Each row is a point on a landscape with many valleys, with its height.
A ball rolls from a point to whichever of its 2 nearest points has the largest drop for the distance, and stops where none of them is lower. Distance is the straight distance between rows; heights are no part of it.
k65 (h 456): [ 98 142 130 125 158 111 125  98 114 133 153 169  95 130 151 180 174 134
  55 125 176 133 140  76 142 119  88  70 140 157 139 119 109 105 132 141
 130 108 133 175 138 140 176 113 129 155 107  81 162 142 123]
k104 (h 354): [156 149 114 148 121 134 165 139  96 128 118 143 131 152 133 111 133  95
 125 109  93  75 110 165 161 124 124 130 130 134 180 191 134 138 123 153
 100 155 138 142  90 127 138 116 128 140 116 150 128 103 100]
k52 (h 449): [121 148  88 120 142 157 117  95  88 121 120 122 155 113 148 141  88  96
 124  70 127 100 117 154 141 105  97 113 115 149 179 156  96 144 113 126
 144 177 132 162 103 111 174  87 113  98  81 108 122 156 127]
k105 (h 414): [101 101 139  51 125 138 169  53 126 106 129 130  90 121 177 174 104 139
 115 102 125 126 144 145 117 104  65  94  95 154 121 114 101 117 140 167
 145 162 157 194 175 125 141  92 157 141 140 121  93 155  98]
k198 (h 601): [159 144 118 155 142 134 122 123 139 131 126 136 155 107 169 135 106 139
 115 107 150 131 151 141 116 147 113 108 131 143  94 142  95  98 141 112
 107 134 141 141 153 103 141 126 111 111 122 139 163 152 114]
k251 (h 532): [ 80 143 127 145 197 130  68 120 108 123 133 100 149 136  88 132 121 144
  98 161 137 154 117 123 121 112 132 142 146 104 167  87 146 156  97 127
 179 100 143  82  96 117 158 118 118  94 113  38 152 125 154]
k599 (h 471): [130 138  96 113 144 145 111 108 130 128 140 122 161 112 115 147 101 119
 131  88 132 124 137 123 119 110 128 114 108 139 149 132 102 142 118 116
 142 148 127 139 118 114 151 112 121 115 106  95 134 161 146]
k557 (h 31): [ 88 130 135  92 149 123 138 132  97 111 109 120 121 158  81 120 156  73
 140 141  79 102 122 145 138  95 118 200 117 105 172 115 174 166 117 162
 161 160 132 117  84 115 119  98 151 156 147 104  97 117 105]
k613 (h 429): [110 146 125 145 165 125 156 100 118 135 111 137 107 122 203 134  95 132
  82 122 174 130 144 177 121 139  44  95 136 153 103 151  96  71 153 155
 104 166 154 167 174 104 152 119 118 114 119 129 156 147  74]
k621 (h 151): [169  98 100  51  61 177 205 123  79 103 111 135 103 144 139 140 130  96
 174  78  59 105 102 145 161  81 109 133  79 178 167 197 101 150 154 155
  84 201 123 178 123 134 126 111 157 150 139 189  67 117 128]
k413 (h 551): [112  93 186  81 116  72 161 138 152 132 119 119 102 142 102  96 143 141
 150 176  95 124 133 151 120 147 156 205 144  81 102  98 185 137 105 147
 156 123 125 103 127 156  62 142 169 147 162 139  93  96 103]
k98 (h 589): [123 104 184 114 106  83 165 142 147 135 123 140  92 146 111 109 146 131
 143 164  85 107 116 148 140 152 172 166 140  94 102 118 170 121 130 158
 120 121 126 127 140 163  70 145 164 165 167 171  96  88  99]
k116 (h 406): [112 144 116 118 146 125 137  85 130 147 145 149  95 105 197 170 143 137
  68 104 195 146 137 106 129 127  61  64 127 166 119 138  91  89 151 132
 113 137 146 178 174 128 173 108 132 137 109 116 151 155 116]
k862 (h 182): [149 104 152 107  48 148 189 157  93 127 137 139  67 162 129 129 169  88
 137 118  70 106  84 141 159 122 147 107 113 142 114 177 123 131 183 162
  80 132 135 190 133 156  95 150 156 196 153 206  88  66 107]
k817 (h 545): [ 74 141 130 152 212 133  65 134 136 124 135  83 143 121 117 125 105 176
  94 173 171 176 115 137 111 130 126 125 149 102 137  77 143 130 101 119
 174 107 153  91 121 112 159 124  99  60 121  20 159 132 156]
k712 (h 161): [ 74 114 137  90 156 101 105 135 135 124 132  96 127 152  62 106 142 124
 148 185 125 148 135 108 107 111 143 204 136  96 154  77 182 179 101 129
 197  97 136  60 111 121 112 132 161 125 155  68 123 119 138]
k206 (h 652): [133 160 132 191 163 121 107 144 121 125 126 130 167 132 143 119 107 125
 115 129 127 101 120 147 147 144 135 125 160 115 139 134 133 132 103 109
 124 131 121 115 102 125 156 130  99 103 104 125 152 121 128]
k25 (h 265): [128 135 125 130 114 120 139 156 106 138 132 154 113 155 103 127 175  87
 132 129  93  88 112 125 158 115 140 141 123 127 143 149 145 135 146 137
 113 133 119 129  83 147 108 138 140 184 147 167 125  93 113]
k394 (h 740): [152 115 106  93  75 152 136 111 116 145 141 156 131 110 147 163 156 109
 134  76 128 121 136  76 141 118 118  72  90 171 145 165  82 132 150 115
  95 137 129 171 134 137 150 119 126 165  98 157 126 150 138]
k340 (h 475): [ 80  79 159  57  82  77 164 138 129 106 135 129  62 141  84 133 175 104
 154 189  86 135  99 119 115 127 141 182 122 106  90  80 191 145 157 158
 177 106 113 143 134 163  52 136 192 175 165 141  88  96  82]
k719 (h 517): [ 89  86 161  49  98  67 160 139 151 113 121 106  86 145  76 110 167 122
 170 193  90 145 119 120 108 125 143 213 128  94 105  76 195 144 126 142
 179 110 117 101 128 145  51 137 187 161 161 132  91 102  92]
k697 (h 554): [120 143  75 159 140 175  66 122 117 127 145 121 184 116  95 140 109 124
 129  90 138 143 112 114 152 111 149  94 110 144 165 125 107 161 120  68
 148 115 107 105  84 123 178 122  96  95  75  97 152 143 185]
k893 (h 301): [120  98 151  95  71 125 171 151 110 117 134 139  68 153 112 133 169  88
 144 139  71 114  92 145 145 122 145 137 115 112  99 145 152 134 171 160
 115 135 129 168 131 159  75 144 165 191 167 191  75  76  90]
k999 (h 497): [108 137 173 134 170  93 138 120 110 128 123 140 111 145 132 131 137 132
  95 164 111 103 133 145 131 143 120 146 150 116 140 118 149 114 109 174
 128 134 149 128 115 121 126 121 134 150 137 106 143 105  88]
k590 (h 148): [139 129 160 142 161 107 131 135 161 130 119 113 152 112 145 105  94 157
 129 142 128 101 148 167 115 164 142 153 153 103  97 124 135 118  98 134
 128 140 141 104 144 126 109 136 119  98 140 118 134 130 111]
k213 (h 280): [134 142 144 154 138 127 162 133  90 128 126 149 104 157 163 123 139 116
  92 122 109  90 129 162 159 137 113 104 138 136 151 163 118 112 128 167
  83 135 145 152 109 127 144 126 122 157 125 144 147  97  77]
k486 (h 377): [107 119 130  96 135 134 165  70 119 121 113 135  86 118 204 146  89 147
  95  98 145 125 140 172 119 111  35  85 110 168 118 143  95  87 146 164
 112 174 155 180 185 112 144 106 150 125 128 143 119 147  86]
k819 (h 761): [196  92 162 116  20 148 131 123 103 123 115 143 123 113 136 143 110 155
 179 103  82 167 131 114  96 156 184 101 105 165  47 155  95 114 192 126
  67 107 143 188 203 137 113 146 125 151 160 227  99 112 122]
k730 (h 351): [136 151 110 169 102 127 126 172 125 146 112 142 123 154  90 100 186  80
 149 132 105  92 110 124 171 112 152 156 132 120 170 155 163 138 147 107
 114 127  93 100  60 162 100 133 132 168 142 189 125  98 133]
k146 (h 223): [147 147 152 159 165 112  99 140 174 126 106  94 168  99 153  77  64 173
 148 137 163 128 139 170  97 173 135 145 162  95  95 101 143 110  83 112
 147 134 143  88 149 114 103 134 100  48 127 101 116 143 145]
k859 (h 724): [147 112 113  90  69 140 137 123 113 138 146 155 115 113 118 150 161 108
 145  88  93 122 119  78 135 124 139  90  96 164 125 145 101 138 154 125
 103 138 119 168 118 135 123 121 136 180 125 173 107 132 139]
k435 (h 135): [115  92 113  52 142 144 126  96 143 120 151 110 147 105  99 137 108 131
 146 122 108 149 150 111  81 115 125 142  95 130 129  85 107 151 107 138
 183 140 151 125 145  98 121 115 148 124 154  73 109 163 143]
k295 (h 84): [103  81 101  27 132 138 128  88 130 109 155 122 121 118  91 154 141 127
 141 111 109 159 142  82  88  92 122 138  89 133 133  81 102 157 128 133
 184 133 133 148 143 107 126 109 161 152 143  64 106 166 154]
k549 (h 114): [ 87 136 152 114 175 103 106 124 107 108 115  95 141 150  90  90 109 121
 143 158  94 110 122 164 126 124 135 197 141  81 167 109 174 165  81 147
 176 133 142  86  86 121 124 110 132  99 121  73 108 113 122]
k612 (h 499): [ 91 146 134 150 185 110 102 103 118 130 142 152 105 120 148 175 141 148
  57 154 191 155 142  85 113 129  90  97 148 137 138  93 120  96 128 145
 141 112 135 151 136 134 170 123 115 129 118  57 194 151 129]
k699 (h 578): [135 111 199 141 113  81 159 143 157 135 120 144  86 146 133 114 159 150
 118 166 108 111 126 137 139 169 172 131 159  94  73 124 151 105 129 156
  97  89 124 136 154 170  83 162 156 170 161 185 122  76 108]
k513 (h 442): [116  82 130  30  91 154 173  53 122 110 133 136  94 118 178 183 113 138
 140  87 101 133 129 125 117 100  90  84  79 163 122 127  84 122 147 151
 137 170 139 201 191 136 139 101 162 154 133 155  68 157 115]
k687 (h 51): [155 104  94  52  65 165 178 142  87 116 112 141 121 134 108 136 146  75
 197  75  58 106 108 131 147  77 120 156  80 163 167 170 113 157 152 135
 101 201 110 170  98 136 125 104 153 159 127 182  58 124 131]
k978 (h 548): [171 144 126 218 101 127 141 155 117 149 147 178 120 156 139 136 187 108
  99 130 131 110 119  86 174 128 122  79 151 145 152 149 120 123 153 106
  64  74 105 126  91 144 169 149 115 169  93 172 188  79 123]
k753 (h 321): [136 120  96  96 143 142 115  82 160 151 125 132 131  78 162 148 104 151
 121 105 190 180 161 119  62 141  92  96 105 150  70 108  78  85 161 111
 137 152 145 144 203 105 130 108 120  98 139 105 133 192 142]
k807 (h 650): [132 121 136 102 102 126 145 112 101 133 158 166  75 129 140 186 184  97
  93 109 136 123 106  58 151 120 106  56 119 156 129 137 110 124 154 151
 104 105 129 180 120 154 147 126 141 193 109 141 124 121 126]
k935 (h 441): [168 136 116 168 132 157  69 151 183 144 143  94 179  96 104 119  91 180
 162 135 160 169 147 105  88 145 177 118 113 118  95  88 120 130 108  78
 145 103 121  67 143 108 129 146  95  83 134 102 133 159 190]
k231 (h 185): [125 100 119  87 161 134 117  98 158 125 134 107 139  92 130 134  97 147
 137 127 140 150 157 132  70 132 111 139 112 127 105  86 103 124 119 143
 162 142 155 128 167 101 118 117 133 108 153  69 130 163 134]
k587 (h 750): [179 109 136 111  26 148 115 107 113 134 133 157 128 105 131 158 136 148
 164  98  98 163 126  75 107 150 166  79 100 166  57 159  86 124 189 114
  73 103 133 182 175 137 124 138 121 161 130 202 112 125 129]
k332 (h 605): [138 111 165  91 117 101 143 157 147 128 105  90 145 130  83  66 110 119
 198 134 103 112 145 164 111 130 164 221 135  81 138 102 181 163  59 127
 167 149 110  87 115 138  68 132 152  96 160 133  61 109 146]
k323 (h 528): [162 167  86 175 123 166  83 136 141 109 110  89 209  67 151  93  52 148
 188  92 162 158 119 167 102 160 133 124 128 122  80 138 121 138 106  64
 136 128 109  98 152  87 121 135  69  21  91 111 113 147 165]
k550 (h 238): [188 111  99  95  54 184 204 112  77 111 117 134 115 136 172 133 105 107
 164  76  85  90 106 156 165  96  96 111  90 184 188 229  88 155 148 160
  52 191 130 184 127 115 127 111 136 126 116 180 100 115 124]
k761 (h 342): [124 139 129 149 181 119 120 128 166 135 108 111 143  96 184 117  74 152
 119 139 181 153 153 176  84 159  84 124 153 126  63 109 116  67 142 126
 135 152 146 125 185  88 124 126 101  75 137 112 148 165 111]
k402 (h 146): [167 134 166 144 113 107 156 155 141 131 106 133 133 129 123  75 112 140
 146 131  98  86 138 166 149 145 180 173 157  96 119 154 154 123 101 128
  99 131 117 116 125 151  82 141 134 119 149 186 108 101 123]
k764 (h 454): [114 134 175 133 178  92 135 120 134 121 115 128 113 130 171 133 118 167
  84 168 138 123 146 155 112 156  89 130 155 113 102 112 134  83 119 171
 120 132 154 137 147 116 127 131 126 114 135  94 166 119  74]
k622 (h 577): [165 154 153 199 140 115 152 165 143 122  98 123 151 123 201  74  79 166
 105 124 149 103 155 184 130 173 118 137 184 113  85 164 126  79 121 116
  78 124 129 129 166 114 126 144  87  65 107 178 164 132  99]
k491 (h 407): [114 150 113 172 113 124  94 175 145 139 108 114 142 157  63 114 171  84
 161 146 123 111 118 118 165  97 170 174 131 110 171 111 179 153 132  85
 151 117  78  60  46 160 111 147 134 149 132 168 109 111 163]
k722 (h 562): [132 150 109 187 169 123 112 129 137 144 128 138 141 107 174 134 116 134
  91 125 188 147 147 140 117 153  87  95 149 144  95 132  97  73 149 109
 113 122 130 145 150 103 167 119 100  97 102 113 183 157 113]
k524 (h 213): [113  92 122  86 123 122 102 148 169 130 165  86 121 129  49 117 148 159
 164 169 135 176 144  68  79 102 160 175 100 104 124  62 164 170  98 116
 181  93 128  61 134 123  84 149 144 137 172  72 115 142 173]
k860 (h 568): [ 85 152 126 192 205 128  82 138 118 121 135 116 153 130 135 136 118 149
  69 156 168 163 120 132 132 139 114 100 162 116 141  99 131 111 115 107
 154 105 130 111 113 115 183 119  89  80 102  50 183 145 133]
k470 (h 581): [137  92 180  92  99  76 156 135 175 143 107 113 105 135  80  71 136 139
 183 155 108 127 144 142 113 143 170 211 139  79 105 105 185 125  88 128
 149 131 108  93 123 158  48 148 172 129 159 161  71 111 134]
k997 (h 602): [186 149 159 216 115 113 155 164 143 130  94 135 145 141 171  64  93 160
 116 129 130  97 136 169 151 169 153 152 186  95 115 175 119 102 100 112
  69  97 119 119 151 138 115 156 103  75 119 187 156 103 125]
k141 (h 588): [101 166 124 206 183 138  76 141 132 122 135 112 172 129 137 125 100 154
  93 143 160 150 112 144 144 147 134  99 161 116 133 103 127 123 110  83
 154  97 113  95  93 117 182 123  83  61  86  83 164 132 151]
k96 (h 333): [133 138 107 108 113 161 186  73 106 114 113 136 111 116 204 135  90 124
 111  78 141 104 137 179 141  98  49  91 102 173 154 188  84 107 142 144
  90 187 143 185 156 105 163 103 134 109 115 157 123 156  97]
k637 (h 611): [148 156 105 219 144 142  87 153 152 126 121 110 192 105 160 117  86 141
 134 115 164 146 131 149 135 159 129 107 154 129  96 130 120  99 126  69
 113 109 108 106 131 109 150 136  85  60  88 134 164 149 148]
k48 (h 629): [152 150 120 163 148 134 132 135 115 116 117 128 157 123 170 122  94 128
 110 113 126 101 129 177 133 146 113 123 142 132 126 159 114 113 112 130
 106 148 133 143 135 110 137 133 109 100 111 138 152 139 106]
k174 (h 604): [123 157  90 187 132 137  92 162 106 136 139 144 142 162  92 147 175  80
 113 127 128 109 107  82 185  97 132 101 132 137 190 142 134 145 144  93
 131 101  88  93  44 157 179 138 121 169  98 146 165 114 151]
k923 (h 233): [105 122 106 103 181 136 111  87 150 127 135 111 132  85 155 139  89 151
 104 132 181 165 146 143  69 123  87 126 120 122 110  90 104  95 134 139
 172 146 163 134 174  96 139 116 118  85 132  53 153 173 124]
k342 (h 637): [170 151 169 205  84 106 174 162 122 149  99 156 104 173 141  40 145 120
 126 148 115  76 115 159 176 133 174 167 185  89 152 190 147 115 109 136
  58 105 100 111 103 176  92 149 136 117 136 213 138  67 130]
k390 (h 399): [114 150 152 164 186 106 125 134 148 124 106 125 132 112 187 113  85 164
  93 157 170 128 148 184 113 166  88 133 165 109  83 122 122  76 126 142
 121 142 141 125 172 102 130 130  93  81 127 105 155 140  79]
k45 (h 58): [162 117 139 120  76 151 188 130  87 120 137 143  84 153 143 128 138 102
 118 110  84 103  99 154 159 117 123  97 112 162 143 195 111 129 168 168
  64 139 153 178 129 142 115 137 148 175 135 188 110  73 105]
k108 (h 211): [ 92 125 138 109 170 105 108 125 136 121 140 116 128 131  78 137 143 130
 129 166 124 135 137 109 112 118 139 162 131  97 150  90 156 157 105 146
 172 105 136  93 107 116 117 137 145 144 149  73 145 130 133]
k151 (h 447): [ 92 133  94 132 130 137  77 166 133 127 139 112 140 149  55 142 168  83
 153 138 128 127 123  94 139  89 160 153 117 116 176 105 153 170 136  98
 169 118  96  76  63 140 121 142 140 158 142 123 119 134 174]
k698 (h 531): [ 98 141 165 115 145  92 147 127  90 131 113 148  90 171 119 126 167 105
 108 168  90 100 127 141 153 130 117 153 146 114 156 132 170 133 118 183
 129 130 138 119  99 143 108 119 145 177 150 118 126  85  75]
k489 (h 187): [147 131 148 128 111 136 178 126  84 139 141 154  76 152 163 133 162 110
  91 109 114  99 115 135 167 121  98  68 127 165 158 179 107 127 145 172
  70 123 152 164 122 133 144 130 136 172 117 153 136  84  88]
k641 (h 482): [ 94 129  80 118 145 151  69 154 133 126 153 101 140 144  40 164 160 110
 132 142 136 155 123  73 128  81 167 138 107 129 178  83 144 165 137 106
 180 103 105  66  67 147 137 145 133 159 139  84 130 146 193]
k747 (h 675): [113 109 133  63  86 136 155 112  96 125 154 159  72 140 133 180 181  98
 109  95 121 119  96  79 158 111 106  64 109 155 131 145 113 143 159 163
 120 127 138 192 132 152 132 118 155 206 118 149  84 125 118]
k310 (h 468): [111  84 109  34  93 156 144  50 136 124 144 139 106  96 151 178 133 147
 128  88 131 150 146  75 105 101 101  95  75 161 116 108  68 135 143 132
 165 160 129 187 191 125 138  91 140 147 136 119  79 185 143]
k316 (h 457): [134 156  96 188 134 138 126 133  86 130 127 149 151 147 143 122 129 104
  99 101 124  97 113 136 171 119 108 102 141 149 183 169 114 126 114 116
 107 131 122 150  77 119 187 103 105 123  73 129 165 118 108]
k930 (h 516): [ 81 121  93 124 175 158  73 121 120 121 157  88 144 132  56 142 128 125
 117 126 132 162 119  97 124  80 154 131 114 119 176  92 143 178 107 114
 180 103 137  85  85 126 165 131 129 111 123  52 141 145 185]
k450 (h 131): [ 68 123 161 102 168  84 107 137 124 122 110  87 127 152  89  94 122 134
 142 187 121 134 124 144 117 130 140 205 152  77 167  96 191 169  68 139
 185 105 148  56  92 134 120 125 143  96 137  65 111 102 132]
k459 (h 363): [152 128 138 157 155 122  96 142 182 141 136 123 157 104 124 125 114 179
 130 145 158 151 149 114  99 158 154 130 134 109  94  91 122 114 118 101
 130  99 133  90 156 110 125 143 108 106 143 108 150 153 152]
k218 (h 486): [120 102  85  50 104 142 109  69 139 138 144 144 128  97 147 167 136 142
 130  84 160 155 156  65 103 107 118  87  85 162 137 106  65 137 139 110
 154 154 127 168 175 121 149  93 126 134 127 106 101 197 159]
k163 (h 78): [107 147 129 124 154 113 128 139 108 126 111 121 131 154  99 106 127  92
 145 137  89  88 121 158 147 114 136 187 136 101 168 133 174 155 101 149
 152 147 131 107  82 129 116 114 135 138 133 116 105 112 109]
k270 (h 603): [149 141 130 155 115 119 136 144 112 150 154 169 105 143 126 167 193  96
 102 117 131 120 114  71 161 129 126  69 133 149 141 141 119 118 152 137
  87  88 121 143  93 143 162 149 129 192 111 154 165  95 126]
k795 (h 169): [ 95  99 121  66 147 119 112 119 142 122 149 133 108 119  74 161 152 127
 116 155 130 156 131  72 105 102 132 142 106 128 152  86 134 147 126 149
 176 105 128 124 127 121 127 135 151 167 146  66 136 143 152]
k841 (h 311): [122 104 133 132 134 112  88 161 177 142 156  92 129 130  56 127 140 171
 146 182 148 171 133  74 105 118 186 163 115  96 129  69 169 151 107 114
 169  83 110  52 116 141  92 163 135 138 160  97 125 137 182]
k222 (h 622): [186 146 153 218  90 118 153 156 139 137 100 156 144 145 141  57 119 132
 142 133 119  79 131 150 174 141 176 159 183  87 143 183 145 124 103 104
  63  97  91 103 118 160 107 159 115 105 114 215 145  82 152]
k191 (h 289): [164 130 102 107  81 175 188  97  94 115 115 134 116 130 192 132  96 117
 128  75 114 100 126 168 149 102  78 103 100 180 176 208  89 137 152 154
  66 172 146 187 138 115 147 114 131 119 113 164 114 130 108]
k733 (h 381): [123 114 158 145 151 100 100 150 177 151 139 114 125 142  88 119 136 163
 127 192 161 146 134  86 132 137 180 169 143  85 132  77 177 130 104 117
 160  84 102  46 106 148 110 158 136 134 146 114 125 118 167]
k233 (h 547): [110 155 120 182 196 119 102 122 131 141 141 139 135 113 163 150 127 146
  67 148 204 163 140 125 107 147  87  93 160 137 107 109 107  78 137 112
 138 118 128 140 142 113 175 113  95  95 108  73 191 157 128]
k21 (h 546): [164 145 153 193 142 122 156 144 138 130 117 141 130 130 193  99 114 154
  97 132 143 108 152 165 133 176 108 115 163 131  91 165 108  87 145 133
  68 118 138 147 175 123 129 149 111 102 127 180 167 112  95]
k136 (h 367): [120 121 104 101 129 143 140  75 139 141 127 143 103  89 188 161 116 135
  97  97 190 156 147 123 106 130  70  74 101 165  88 130  79  86 158 126
 114 152 142 177 187 116 143 104 122 120 122 127 138 183 120]
k354 (h 276): [157 138 135 148 151 134  99 141 185 134 111 100 173  89 154  99  80 172
 149 130 167 144 157 146  84 171 142 131 145 106  64 109 128 112 113 106
 135 129 149  91 176  95 111 142  99  57 135 112 129 155 147]
k55 (h 430): [119 162  81 138 137 154 130 116  65 118 128 139 144 142 128 132 126  79
 121  84 112  94 105 142 163  99 115 107 125 144 213 172 122 153 117 126
 128 162 128 143  68 114 173  96 115 127  72 115 126 130 119]
k981 (h 612): [119 173 104 223 170 145  85 148 151 111 132 104 190 112 142  99  79 157
 110 131 172 163  95 161 148 162 124  95 163 117 102 118 134 113 105  56
 145 102  99 100 104 120 173 130  67  36  70 107 160 131 158]
k701 (h 515): [148 120 178 141 125  94 136 137 168 139 134 150 115 127 123 132 149 165
 125 166 124 136 134 111 122 175 174 124 144 102  66 110 146 105 131 136
 112  92 121 116 149 144  92 153 144 148 153 156 139 113 123]
k338 (h 444): [122 122 167 137 146  81 124 144 160 151 122 137 121 145 100 118 143 151
 129 180 121 109 135 118 131 155 164 164 155  84 123 102 168 128 102 131
 132 104 116  92 109 157 102 149 139 151 155 131 134 113 127]
k900 (h 278): [119 130  96 113 167 136 109 102 155 147 117 113 142  78 169 133  69 140
 122 113 184 163 158 150  67 134  79 116 114 135  72 102  90  83 145 114
 150 164 146 129 186  95 138 114 106  75 134  91 138 188 139]
k669 (h 496): [133 120  91  88 119 155 107  93 137 136 142 130 149  93 133 164 123 132
 138  85 142 143 147  82 102 115 132  93  97 162 130 115  75 128 130 103
 141 148 130 147 145 110 149 109 124 129 120 109 132 181 152]
k185 (h 134): [ 98 132 112  86 111 119 154 148 101 120 111 137  94 162  81 124 187  63
 146 132  80 102 106 135 156  94 117 174 107 126 154 141 163 147 145 165
 139 158 125 138  80 150 100 112 158 192 154 142  87 106  99]
k94 (h 400): [107  81 168  74  64 105 169 135 117 109 139 130  71 156 105 146 156  96
 157 157  77 125 101 134 122 131 146 157 121 111  75 113 163 136 156 164
 150 129 118 170 158 158  53 136 181 184 177 171  79  80  85]
k980 (h 492): [156 144 106 211 113 141 127 150  97 135 151 157 147 155 139 126 144  89
 112 107 130  97 113 115 175 129 121  85 150 146 170 175 122 138 132 114
  90 110 102 132  74 130 182 123 106 146  79 150 182 105 114]
k766 (h 782): [196 118 130 123  61 147 104 121 148 135 113 128 187  89 116 132 106 165
 186  98 105 155 159 101  83 147 167 128  96 162  73 138  96 135 140  93
  93 136 120 120 169 105 122 131  99 128 138 163 121 166 154]
k985 (h 572): [119 151  94 178 147 149  78 142 112 130 141 128 167 142  94 154 132 103
 113 111 139 120 106 105 162 117 150 105 126 137 174 124 124 150 129  81
 144 102  97  97  66 140 180 128 103 130  85 115 162 127 173]
k683 (h 64): [152 137 165 162 136 101 133 151 153 140 103 126 156 132 136  92 104 150
 136 142 122  86 138 167 141 156 169 165 168  94 122 132 151 120  84 123
 111 124 122 111 132 133 107 145 112 110 131 158 119 117 118]
k496 (h 101): [113  81 107  48 115 137 121 132 152 123 165 103 124 125  48 126 143 133
 171 150 114 189 142  60  67  96 153 165  79 122 119  58 146 175 110 125
 187 113 125  85 145 107  89 140 152 146 163  65 106 147 164]
k274 (h 488): [133 151 145 172 157 113 156 130 122 138 117 139 108 127 208 133 114 147
  77 135 174 136 146 170 119 157  67  99 151 137  78 144 103  63 158 145
  79 132 146 155 179 113 149 138 119 115 124 151 174 123  72]
k83 (h 207): [ 57 125 111 111 155 114  76 159 137 121 131  81 116 154  36 123 172 115
 138 193 144 154 119  95 123  89 153 191 127  99 172  71 192 182 109 121
 188  75 124  45  74 138 111 149 149 133 154  76 125 122 161]
k852 (h 570): [181 154  91 180 108 149  94 142 142 128 100 121 205  77 167 107  66 134
 163 100 162 145 141 153 105 152 133 118 135 136  78 156 105 114 137  75
  98 132 118 114 160  90 131 131  83  59  94 145 158 161 143]
k227 (h 530): [ 69 110 146  75  91  89 143 154 120 101 138 137  59 154  83 142 207  80
 136 177 103 134  86  99 134 118 130 166 127 110 102 100 190 142 168 161
 157 104 117 150 108 172  68 142 180 194 155 139 103  88  90]
k673 (h 494): [152 157 107 175 135 162  71 147 166 115 135  83 202  97 132  95  71 168
 172 115 158 159 115 151 116 159 157 113 129 112 101 110 131 143  87  67
 149 115 119  67 137 111 128 140  77  40 110 107 113 136 191]
k59 (h 764): [178 110 135 108  42 152  97 102 134 127 117 149 157  95 115 156 129 162
 179  95  96 171 143  69  89 153 173 102  92 178  65 135  85 119 172 103
  90 124 116 156 172 120 121 129 108 155 143 183 102 153 136]
k462 (h 701): [128  92 111  50  80 147 162 121  94 125 136 149  96 143 115 157 174  90
 144  92  85 111 109  96 150  95 123 104  84 163 144 153 106 145 164 147
 118 161 129 182 119 138 125 110 159 193 126 168  79 121 120]
k2 (h 655): [165 157 159 207 113 112 182 156 104 132 105 150 109 168 169  63 126 130
  99 144 101  71 124 183 172 155 144 140 178 110 146 193 134 121 106 147
  67 117 129 126 119 141 116 139 113 117 133 182 150  67 100]
k67 (h 403): [134 140 100 100 131 151 162 112  78 119 120 138 133 141 125 141 123  80
 131  76  91  78 113 144 162  93 110 128 110 149 205 179 123 152 117 151
 121 187 142 157  88 119 148  99 136 149 110 127 101 126 114]
k176 (h 534): [107 142  77 149 166 175  53 129 136 121 160  86 170 122  77 138 110 138
 133 111 139 170 113 111 122 103 165 105 103 131 162  94 118 163 114  84
 174 106 121  79 106 132 164 141 105  86 108  57 142 144 199]

For each start below, name the point where the ball stops.
k108 => k557
k390 => k295
k67 => k45
k48 => k295
k270 => k45
k637 => k683
k116 => k295
k641 => k557

Write out the way that a ball takes from each point below.
k65 => k116 k136 k753 k900 k923 k231 k435 k295
k599 => k52 k55 k67 k104 k213 k489 k45
k764 => k390 k761 k900 k923 k231 k435 k295
k459 => k354 k146 k590 k683
k747 => k807 k270 k978 k980 k316 k55 k67 k104 k213 k489 k45
k96 => k191 k550 k621 k687
k394 => k807 k270 k978 k980 k316 k55 k67 k104 k213 k489 k45
